Points, in no order, along strands that fork, close into loops and pass close to each other.
In the rows, zero is written as 128.
Points whose rows are less than 46.7 apart are linked; no others are. Some points are linked to none.
Q732: | 181 | 157 | 124 | 103 | 119 | 119 | 199 | 143 |
Q404: | 123 | 157 | 176 | 104 | 105 | 168 | 103 | 107 |
Q749: | 109 | 111 | 150 |  97 | 155 | 135 |  90 | 134 |
Q55: | 139 | 178 | 142 | 117 | 155 | 138 | 148 |  37 |
Q300: | 128 |  88 | 139 | 122 | 130 | 141 |  69 | 143 |
Q423: | 103 | 128 | 157 | 150 | 115 |  90 | 121 | 163 |
Q588: | 141 | 118 | 116 | 101 | 115 | 125 | 203 | 142 |
Q640: | 164 | 135 | 120 | 113 | 113 | 114 | 210 | 149 |
Q303: | 190 | 181 | 154 | 119 | 107 | 116 | 136 | 145 |
Q912: | 112 | 106 | 153 | 107 |  98 | 162 |  85 | 120 |
Q223: | 129 |  75 |  69 | 189 | 112 | 127 | 103 | 140 |
Q268: | 130 | 191 | 173 | 115 | 152 | 148 | 114 |  72 |
Q31: | 125 | 111 | 114 | 125 |  98 | 112 | 189 | 148 |
Q400: | 150 |  63 | 107 | 155 | 134 | 127 |  92 | 154 |
Q767: | 135 | 140 | 151 | 102 | 112 | 137 | 159 | 135 |
Q489: | 163 |  65 | 118 | 140 | 145 | 148 |  85 | 144 |
Q621: | 114 |  95 | 105 | 128 | 110 | 113 | 166 | 151 |
Q558: |  87 | 150 |  82 | 194 |  88 | 121 | 146 | 138 |
Q938: | 144 | 182 | 134 | 102 | 155 | 139 | 159 |  63 |
Q559: | 198 | 185 | 134 |  93 | 125 | 141 | 139 | 117 |
Q685: | 116 | 130 | 165 | 124 |  97 | 126 | 123 | 147 |
Q456: | 113 |  80 |  80 | 164 |  91 | 113 | 139 | 142 |
Q653: | 149 | 147 | 142 | 135 | 103 | 102 | 173 | 155 |
Q650: | 139 |  66 |  95 | 149 | 130 | 120 | 116 | 150 |
Q52: |  95 | 137 | 111 | 183 | 105 |  93 | 129 | 158 |
Q906: | 104 | 165 | 157 |  95 | 184 | 120 | 146 |  91 |
Q242: | 102 | 123 | 156 | 143 | 136 |  82 | 114 | 180 |
Q675: | 122 |  85 | 137 | 120 | 106 | 154 |  71 | 129 |
Q923: | 128 |  71 | 104 | 104 | 116 | 142 | 128 | 136 |
Q548: | 132 |  72 | 108 | 106 | 126 | 156 | 104 | 128 |
Q717: |  89 | 126 |  95 | 189 | 128 |  88 | 120 | 164 |
Q346: | 119 | 109 |  68 | 208 | 141 | 114 |  95 | 153 |
Q271: | 121 |  78 | 107 | 113 | 122 | 125 | 148 | 148 |
Q105: | 116 | 103 | 145 | 138 | 156 |  85 | 103 | 178 |
Q298: | 124 |  92 | 142 | 107 | 155 | 146 |  67 | 139 |
Q520: | 149 |  70 | 109 | 110 | 148 | 155 |  92 | 129 |
Q560: | 104 | 118 |  72 | 200 | 143 |  99 | 101 | 163 |
Q853: | 132 |  85 |  68 | 207 | 125 | 122 |  98 | 143 |
Q738: | 124 | 179 | 151 |  96 | 184 | 123 | 159 |  94 |
Q454: |  95 | 133 |  95 | 187 |  86 | 113 | 142 | 137 |
Q645: |  96 | 125 | 134 |  98 | 164 | 153 |  94 |  73 |
Q395: | 105 | 109 | 127 |  95 | 166 | 161 |  75 |  90 |
Q76: | 172 | 161 | 131 |  93 | 129 | 137 | 180 | 130 |
Q383: | 102 | 104 |  95 | 168 |  80 | 113 | 143 | 139 |
Q680: | 118 |  76 |  65 | 174 | 102 | 116 | 128 | 136 |
Q185: | 129 | 133 | 128 | 142 | 111 |  98 | 183 | 161 |
Q97: | 167 | 163 | 154 | 123 | 103 | 115 | 162 | 152 |
Q980: |  92 | 142 | 141 | 103 | 162 | 143 | 111 |  62 |
Q866: | 199 | 190 | 144 | 105 | 115 | 127 | 120 | 133 |
Q304: | 109 | 163 | 150 | 115 | 163 | 134 | 132 |  50 |
Q727: | 172 | 175 | 145 |  96 | 134 | 142 | 159 | 119 |
Q924: |  95 | 152 | 158 |  91 | 176 | 134 | 119 | 109 |
Q296: |  97 | 131 | 152 |  92 | 167 | 138 | 104 | 119 |
Q569: | 108 | 126 | 161 |  98 | 108 | 169 |  88 | 111 |
Q899: |  99 | 140 | 140 | 170 |  94 |  95 | 132 | 159 |
Q544: | 149 | 176 | 173 | 105 | 115 | 161 | 120 | 109 |
Q65: | 146 | 185 | 138 |  99 | 172 | 134 | 169 |  80 |
Q814: | 137 | 188 | 164 | 103 | 141 | 155 | 119 |  84 |

A piece is all that can be reached along the links. How many separate loops has the piece of each point below (a circle has one, a figure eight two, a Y none), and how many tips (points with one link)?
Q456 | loops 1, tips 2
Q923 | loops 1, tips 1
Q296 | loops 0, tips 2

A fork is a point with three links, a tip a point with one. Leave the first point through the second and follow the links. Name the first fork or tip that comes.
Q303, Q97 | Q31
Q899, Q423 | Q105
Q346, Q560 | Q52
Q560, Q346 | Q454
Q675, Q912 | Q268
Q304, Q980 | Q395
